Points on a hilly landscape, in no order, each with its height.
From any point a ball rolls to the lowest of the 2 points nearest to it. It stops when none of these is lower. Distance is the straight distance between rows; heights are no part of it.
Binu: [  6   7 -18 -11   9  -7 -19  17  35   0  22  23 -13  11 -12  -6  -8   9
  30  -1]  h=5.47
Genak: [ 11  -5   9  -1 -10 -16   3  -5 -10  -8 -12  11   9   6  -3  -1  -4   1
  12  -2]  h=6.15
Govu: [-24 -22  12  -2  -2  32  -9  -7  -3   8  12 -16  13   2   9   8  -3   2
 -17  26]  h=2.28
Soti: [ -3   7  15 -15  10 -28  25   0   7  -1  -8   0  28 -11   6   9   4   6
  22 -15]  h=2.06
Zodub: [  6   8 -24 -10  -2   5  -2  -3  -4  -5  16  11  -1  16 -18  -2   2 -11
  -8   3]  h=5.74
lukop: [  4   3  11  -5  -6 -13   6  -8  -2  -3 -19   7  10  -5   6   0   3   7
  10 -15]  h=5.85
gisid: [  3  11  -6  -4  -4  12  -7  -5 -10  -6  14   5 -21   0  -2  -8 -12 -11
  -5  -2]  h=6.02
tik: [  2  10  -2  13  16   1 -16   1  -1   0   0  -6 -14 -15   6  -5   0  -8
  -8  -3]  h=5.81
neru: [-12 -24  26  10 -19   7  13  -2   7  -5  -3 -28  14  -2 -10   3   5   7
 -10  14]  h=3.41
Tobef: [ 12  12 -17   4   6   0  -5   4  -3  -8  21   8 -27  18 -10 -14 -27 -14
  -2  10]  h=6.49
situl: [ 10  18 -32   1  14  -3  -5   9  17  -1  24  12 -19  24 -23  -9 -13  -2
  12   0]  h=5.11
ruv: [ 18   6  -7 -10  -3 -12  -5  10  14   6   9  27   9  20 -11   3  -7  11
  39   3]  h=7.20
pibu: [ -3  -8  19   3  10  -9  16  12   2  17 -17   6  11  -4  10  15  10   5
  22  -3]  h=4.35
boko: [-12 -24  12  -9 -14  12   6 -11 -19  -9   1 -11  15   3   3   4  -9  -3
 -11  16]  h=4.18
pefan: [-16  -7  -3   8  -2  12  -4   2  -4  -7 -10  10 -11   0   4   1   5  -7
 -14  -8]  h=1.10
Moz: [-21 -13  20  12 -13  10   8  -4  17  -9 -16 -15  18 -12   0   5  11   7
 -20   0]  h=2.69
nole: [ 12  10  14  -3  -9  -6   6  -9   5  11 -21 -21  -8 -12  16   6   8  16
  -4  -8]  h=3.49
niva: [-14  -1  24   3   3 -14  25  -9  14  -9 -23 -28  26 -15   2   9  10  13
  -9 -10]  h=0.82
kofor: [ 10   1 -14 -12   3 -14  12  14   4  11  10  20   1  15  -4   8   8   1
  29   0]  h=4.92
nudin: [ 18  13  -3  15  -1   0  -4   6 -14   8  -4   7 -12  12   2  -4  -6  10
  19  -2]  h=5.54
gak: [ -9  -5  16   4 -11  15  10 -10  -3  -5 -15 -14   5  -7   0   6  11   6
 -14   1]  h=3.21
Redu: [  4   1 -13 -19   7  -7 -14  19  32  11  16  32   3  10  -5   3  -1   4
  32  -1]  h=6.07
Depal: [  9  10  16 -14   2 -25  23 -10   5   1 -17 -12  20 -10   9   8   5  12
   9 -14]  h=2.85
dup: [ 16  20   3 -15   7  -4  -1   9   9  22   9  17  -1  -2   9   4   0   9
  32  -5]  h=4.94
leta: [ -8   1 -22  12  23   3  -8   5  -1  -2   9   5 -17   9  -6  -9 -12 -21
 -20   0]  h=4.26
kerob: [ 13  14   8 -14  -3 -13   6   1   3  13  -5  10   2  -7  11   4   4  11
  24 -12]  h=5.34
Bapon: [  9   6 -24   1   2  -4 -18   2  -8   0  16   3  -6   3  -9 -13  -5  -3
   4  -4]  h=2.82
datol: [  9  16  -7  11  20  -4  -9   1   0  13  -1   0  -7 -10   2   2   6  -3
   7  -4]  h=5.65
tavel: [ -8 -14   4 -10 -17   0   5  -8 -14 -17  -4   7  13   3  -3  -2  -6  -4
  -7  -6]  h=5.07
zamed: [ 13  15 -17   3   4  -2  -8   6   1   2   9  20 -12  17 -10  -4  -7  -2
  16  -3]  h=4.11
reten: [ -8  -1 -30  -6  13   1 -11   5   4 -10  19   8 -11  11  -5 -13 -12 -21
 -24   1]  h=4.56
difu: [ 17  23 -11  -2  15  -5  -8  10  11  18  16  18  -3   6  -7   1  -1   2
  32  -1]  h=5.16
mosa: [-12 -11  15 -11 -15   5  15 -14 -15 -12  -7 -15  23  -7   0   1  -3   2
 -14   1]  h=3.53
zelof: [-11 -11   0   6  -4   5  -4   0   0 -13  -3  -7   9 -20  10   4  15  -5
 -20   8]  h=3.38
nam: [  0   1   9 -14 -13  -5  21 -12  -9 -10  -6 -15  14 -12   0   2   6   6
  -3  -9]  h=2.77
Nuda: [-10   4  -3   7   3   5  -1   4   2  -3  -8   9  -8 -14  10   5  15  -5
  -7 -10]  h=2.16
gugab: [ -8 -19  -4  21   6  12 -16   8  -2   2   0 -12 -16   9  -1  -4  -4  -7
 -19  14]  h=3.54
laron: [-14 -11  22   3  -8  34  -5 -11   6  13   8 -28   7  -2   1   5   1   7
 -20  22]  h=1.45
mavep: [ 9 15  0  6 24 -4 -7 12  3 21  1 16 -8 -3  9  4  0 -1 20 -5]  h=5.38
guga: [ -8   2   3  -1  10  22 -13 -10 -10  -1  14  -4  -7  -4   3  -4 -17 -19
 -24  14]  h=6.86
zez: [  5   0  26   0 -17  -5  14 -11  10   4 -21 -32   2  -7   7   4   4  18
  -9  -2]  h=3.81
nonen: [  8  15 -27  -7   1   7  -7  -1   5  -6  27   8 -16  18 -25  -8 -10  -7
   1   4]  h=5.44
Popos: [ -2 -10  11  -6 -16  13  -3 -13 -17  -6  -3  -2   6   2   2  -2  -9  -2
 -13   5]  h=4.63
nur: [ 18   4  -5  -2 -12  -7  -4  -5  -9  -8   2  15   3  14 -11  -3  -4   0
  10   2]  h=6.46
losa: [  4   9  -2 -12 -12   0   2 -13  -5  -6   0  -1  12 -12  -1  -1  10   1
  -8  -8]  h=3.43
kufof: [  2   3   0   6  -6  10 -16  -8 -10   4  -8  -9   0  -5   2  -7   0   4
  -9  -8]  h=4.57
ladu: [  2  -6 -15   2   2  -8  -2   1  -4  -8   0   4   6  -6   3   6  16 -11
 -10   3]  h=3.50
sud: [ 10  20  -8  13  16  -3   1   5   1  -3  15  10 -28   5 -10 -13 -28 -12
   8  -1]  h=6.32
vamum: [ -1  11   3   9   7   9 -11  -6   6   2  -5 -15  -5 -22   9  -1   9  -1
 -19  -3]  h=5.94
gapat: [ -1  -6  23  13  -7  -1   3   0  14   3 -18 -14  -2 -14   7   7  15  10
  -3   1]  h=2.70
far: [ 19  15 -13  -4   3 -11 -17   0   4   4  13   6  -6  -5  -7  -8   0   3
  17  -4]  h=3.39
vuve: [ -5  -8 -15  18  15   1 -12   8  -2   0  -1  -1 -14   4   0   0   3 -12
 -16   4]  h=3.89
Budu: [-12 -14   8   4  -2 -18  13   2  -2 -16 -13  -5  17 -14   4   5  12   2
   3  -5]  h=1.57
rab: [-1 -1  6  0 14 -5  1 16  2 18 -9 17  0 -6 15 11  9  0 19 -5]  h=4.93
bibez: [  5  -4 -21 -10   0 -18  -9   9   9  -3   6  23   2   7  -1  -3   4  -3
  14  -6]  h=3.65
Fimon: [ -1 -14 -13  -1   4 -18  10  10  -4  -4  -2   9   1   3   5  10  16  -9
   3   1]  h=4.08
Nak: [  6  -5 -18  -3  -6  -8  -5   5 -13  -2   6   3  -2   1  -1  -9   6   0
   7  -7]  h=2.05
Febo: [ 13  16   5  -7  -8  -7  -3 -10  -2   5  -8   1  -4  -9   8  -3   1   8
   6 -11]  h=5.60
Nad: [  3  -2   2  14   5  -1   1   7  -3   5 -12   8 -17   6   3   7   6  -3
   6   1]  h=3.71
Zuk: [  1   8   8  -2   3  -5   4  -2   7   3 -13   3  -1 -20  16   8  17   2
   3 -10]  h=2.95
libi: [ -4  -2   9  -7  -5 -18  26  -4 -13 -14  -4  -8  14  -2  -9   2   2   4
  13 -12]  h=1.90
Nev: [ 15  28 -18   2  12   0  -9   6  15   6  21  14 -14  13 -19  -7  -9   4
  25  -2]  h=4.69
fel: [  0  15  -4  13  11  11  -5  -2  -9  -4  14  -1 -29  -2  -5 -14 -25 -11
  -4  -4]  h=6.17
pif: [ -7   1  17  -8  -1  28 -10 -17  -1  11   7 -28   2 -12  12   1  -6   5
 -25  18]  h=0.37
Ragen: [-22  -7   8  -3  14  33 -15  -7  -6   4  19  -7  -3  -3  13  -2 -21 -10
 -20  18]  h=6.96
mag: [ -4  -2  14  -2   9 -26  25   0  -7  -3 -10  -3  19   1  -5   7  -2   6
  24 -11]  h=0.62
bosod: [ 14  16   7  10   2  -2   7   4  -8  18 -15   5  -2   5   4   4   2  14
  22  -5]  h=5.83
nepon: [  2   3  20   0  -2 -11  12  -2  15   8 -22 -13   4 -20  19  12  17  13
  -2  -5]  h=3.12
redop: [ -1 -11  21  12   3 -13  20   5   1   1 -21  -4   7   0   1  12  10   4
  14   1]  h=3.77
robif: [-10 -13  18   9 -12  19  -5  -4  -1  -1  -4 -17  -4  -6   2   1   4   3
 -18   9]  h=2.71
rira: [ -5  -5  21  18 -12  16  -3  -2  19   4  -8 -22  -8 -10   1   3  15  10
 -15   5]  h=2.24
biku: [ -2  -7 -16   2   1  11  -9   3 -12  -3   4   7 -15  21  -3  -7 -14 -14
 -18   5]  h=2.79
Gekab: [-21 -12  26   9   3 -17  22  -1   7 -18 -15 -28  21  -9  -7   4   3   7
  -1  -4]  h=1.81
Vakom: [ -9  -3  -4   2  -2  -6   9   1  -1 -15  -7   1  17 -18   7   7  20  -2
 -10  -3]  h=2.68
fad: [19 14 -2 -3 -8 -8 -2 -1 -1  3 -2 20  4 15 -9 -1 -5 11 30 -3]  h=6.80
mamen: [ -6   0 -13 -11  -8  11  -8  -8 -12  -5   9  -2  16 -10   1  -7   4  -4
 -17  -3]  h=3.97
baf: [  6   2 -11 -12   2 -19   3   4   6   0   5  17  14  -8  -1   4  13   2
  19  -9]  h=2.34
deruf: [  1   0 -16   5  12   3  -6   6 -12  -4  20  -3 -26  12  -4 -17 -31 -18
 -14  11]  h=6.63
fenu: [  2   5  -1 -16   6  -7  16  16   4  20   5  19  11   3   0  10   5   6
  34  -6]  h=4.15
Vap: [  2   6  13 -20   5 -18  25   7   4  11  -2  13  20  -3   3   9   0   7
  36 -10]  h=3.17
vogak: [ -3   8  -7  -5   1  15 -17 -10  -9   0   8  -8   0 -14   2 -11  -5  -4
 -16  -5]  h=4.30
Lovu: [ 15   1 -19 -10   7 -15   3  20  15  12   9  29  -7  30  -4   4  -1   1
  26  11]  h=5.64
Vivon: [-22 -18  10  -2  -9  22  -4  -6  -1  -2   4 -18  21 -13  10   2   4   5
 -22  14]  h=2.96
beb: [ 11  18   8 -10  -6  10   4 -13  -5  -1   0 -12 -12 -11   7   2   4  -2
 -13   2]  h=1.88
puno: [  5  10  12 -11  -7  17  -4 -16  -1   5   1 -27  -6 -18  14  -2  -2   5
 -25   6]  h=1.24
ket: [-19  -8  28   2 -12  -2  21 -10  17 -16 -14 -28  26 -14  -3   7   4  10
 -20   1]  h=1.89
sube: [  6  -2 -29  -3   3 -16 -17  11   8  -3   8  20 -14  15  -1 -14  -6  -5
   3  -5]  h=4.40
ged: [-13 -30  14  17 -10  -1   9   3   5  -9 -11 -13   7   1  -7   6  12   0
 -11  12]  h=2.87
Logav: [ -6 -23   3   6  -6  -8   8   1  -7 -13 -13  -2   9   2   1   5   9  -5
  -9   5]  h=2.04
sobid: [ -1 -20 -10   3  -6  -1  -1   0 -11  -7  -7   5   3  14  -2   2   2 -13
 -18  10]  h=0.58
vetu: [ -6   3  -5   1  16  19  -8  -5 -12  -4  24  -4 -18   2  -2 -13 -33 -20
 -14  12]  h=6.75
mig: [  9   6  -9   8   7  -5  -6   6  -3  -1  -1  19 -18  14  -1   1  -5 -12
   3   1]  h=4.27
Lenab: [  1  -6  12  13  -3  -3   3   1  -4   3 -16  -4  -3  -3   4   5  11   7
   4  -2]  h=3.19
per: [ -4 -13  -6  -6   7 -23  18  13   0  -1  -6  14  13   6   2   9   9  -4
  18  -3]  h=4.67
Lopav: [  3  -5 -14  -7  -5 -17   5   0  -8  -5   4   2  16  -5  -6   0  10   2
  11  -9]  h=0.64
zapud: [  5  15  -5  -1  -2   3  -8  -6  -3  -1   2  12 -11  -5  -1  -6  -1  -3
   1 -13]  h=5.82
teb: [-24 -15  27   3 -22  26   5  -6  19  -2  -3 -21  12  -7   0   1   6  11
 -22   5]  h=3.23
Seza: [  6   4 -28  -5  13 -14 -18  16  25   1  14  25 -14  23 -10 -10 -11   3
  16  -3]  h=4.97
zafa: [  6  -5  -8  17  -5   1 -10   4 -19   4 -10  -2  -7  10  -2  -6  -5   6
   4   0]  h=5.21
Zuzad: [ -1   4  20   2 -12  14  -3  -8  12   8  -9 -30  -8 -14  10   3   6  13
 -23   5]  h=1.82
zur: [  3   6 -17  -9   5  16  -9 -10  -9  -3  24   4  -4  13 -14  -5 -11 -17
 -13  10]  h=5.99
Simez: [-14 -21   0   8  -3  22 -13   3  -9   3   5 -17  -5   3   1  -1  -3  -2
 -20  15]  h=3.20
mez: [-12  -5  -7   4  -1  23 -10  -3 -13  -2   1   5  -9   7  -2  -5  -9  -8
 -17  -3]  h=2.13
Teni: [ -6 -12   4  13 -13  11  -2  -1 -16   2 -13 -11   2   6  -4  -7  -4  11
  -4  -3]  h=4.89
mame: [  5 -13 -19  -4  -9  -5  -3   4 -12  -5   0  12  -4  28  -6  -8  -9  -9
 -12   6]  h=2.11

Call two points neighbours if one is among the 2 nearest of the other. Go from one point of each pair to the other, from neighbour to neighbour, staying as low as possible. Name the highest point that can't be avoided.
Lopav and gapat: mig
dup and sobid: difu
gapat and sobid: nepon
sobid and Budu: Logav
pif and niva: gak
pefan and Budu: biku
